Each scene shows the same named points in several views. A view is turned or mirrored, and shifted as a whole, has a little noise and may leave points out.
In the rows, 128 means zero.

Scene 1
View 1
Q_605: [152 144  79 175 151 100 161 157 115 103  77 174  77  94  98 113]
Q_725: [182 100  94 167  97  95 135 135 128 123 132 164  89 119 133 159]
Q_74: [162 113  97 171  91  98 130 135 142 129 100 167  69 111 115 165]
Q_940: [158 120 102 195 110  96 153 142 128 136 116 163 103 121 130 155]
Q_194: [186  99 106 169  82  92 131 128 139 140 145 155  90 133 139 170]
Q_29: [164 115  92 168  99 103 132 141 140 120  96 173  63 101 108 165]
Q_585: [163 103  91 222 118  98 158 148 122 128 141 188 110 106 145 183]
Q_792: [135 137 115 202 109  98 161 140 133 151  95 151 105 131 124 147]
Q_185: [155 103  89 188 103 105 134 145 141 116 102 185  62  86 110 184]
Q_362: [119 129  93 231 119 115 158 162 139 126  72 191  75  80 102 181]
Q_843: [161 103  87 209 109 101 145 149 129 122 123 188  93  95 130 188]
Q_135: [166 118  87 190 134  99 158 152 118 116 116 171  99 110 127 145]
View 2
Q_135: [106 122  86 107  91 138 122 119 145 160 103 116 123  82 181 129]
Q_585: [ 93 115  59 104 102 147  77  98 131 173 130 102 182  90 176 120]
Q_194: [ 97 129 103 114  87 117 113 118 121 195 118 111 179 118 135 136]
Q_362: [134 122  87  75 138 126 135  93 140 184 151 115 107 108 231 116]
Q_74: [121 129 117  99 100 116 140 118 126 194 125 113 134 118 164 137]
Q_792: [ 85 126  80 106 110  95 130 108 158 182 119 132 148 112 195 125]
Q_605: [111 120 101  98 100 127 167 127 158 158  92 129  76  82 200 127]
Q_185: [140 121 115  91 108 144 129 106 118 189 137 104 119 107 181 132]
Q_29: [128 127 125  94 102 122 148 121 127 191 120 109 122 115 170 137]
Q_725: [106 122 109 111  84 134 119 123 125 181 109 110 154 101 146 138]
View 3
Q_185: [165 116 134 108 128  92 152 154 138 116 157 127 131 138  92 180]
Q_605: [179  45 108 131 104 101 133 159 182 121 175 112 152 119 103  96]
Q_585: [171 141  82 113 117  83 130 191 148 117 170 171 116 179 108 168]
Q_843: [172  97 109 110 133  91 148 163 126 116 161 122 134 133  92 177]
Q_362: [162  72  85  89 151  59 160 149 155 135 156 106 144 128 100 148]
Q_74: [161 108 148 121 110 104 154 152 154 119 148 130 139 126  92 159]
Q_940: [165 114 115 123 107  90 137 166 175 120 159 152 135 156 105 141]
Q_135: [176  86 103 129 105 104 130 174 165 117 175 138 134 145 105 124]
Q_725: [170 118 139 129  96 120 137 169 153 104 164 146 130 145  97 152]
Q_194: [160 144 149 129  92 110 141 164 157 109 153 161 129 155  96 169]
View 4
Q_792: [121 130 134 104 121  86 121 167 117 149 108  99  67 190 126 173]
Q_194: [ 96  90 127 168 101  83 132 189 110 141 116 120  89 153 140 138]
Q_605: [139 115 105 131  32 127 162 133 121 143 122 144  57 218  95 154]
Q_74: [115  89 120 156  92 123 153 169 112 146 121 137  66 172 130 130]
Q_725: [116  86 137 174  63  93 135 152 101 149 115 127  81 160 124 131]
Q_29: [117  91 120 153  82 129 160 160 110 152 123 144  61 176 125 129]
Q_362: [149  97 139 106 102 154 142 118  97 178 125 125  48 194 118 126]
Q_843: [132  84 155 147  86 105 122 134  88 163 114 114  72 165 121 125]
Q_940: [116 110 131 134  92  93 133 158 112 148 113 114  71 183 121 154]
View 5
Q_135: [139 123 126 104  93 151 117 136 170 142  97 153  76 148 117 145]
Q_940: [149 130 111 104  91 150 110 112 158 126 100 155  89 152 116 124]
Q_74: [136 147 118 115  88 129  98 119 146 123  74 158  76 148  96 137]
Q_29: [131 152 124 113  86 129 100 115 158 133  66 140  65 155  72 128]
Q_585: [151 124  91 116  86 143  85 111 138 105 100 183 105 128 154 146]
Q_362: [147 124  98  99 138 128 119 138 115 118  91 160  49 165  66 154]
Q_843: [136 138 106 117  93 132  94 128 139 118  86 171  74 141 112 153]
Q_605: [132 122 141  91 106 154 145 150 183 166  95 130  59 167  85 145]
Q_792: [162 117 100  93 103 151 124 101 151 125 111 147  93 171  97 113]
Q_185: [126 155 115 114  96 117  96 128 135 123  66 157  59 149  79 143]

Which points are out of place in each view (at most two, in the order of its rows)? Write - if all are in place.
view 1: Q_585
view 2: -
view 3: Q_185, Q_843
view 4: Q_792, Q_725
view 5: Q_74
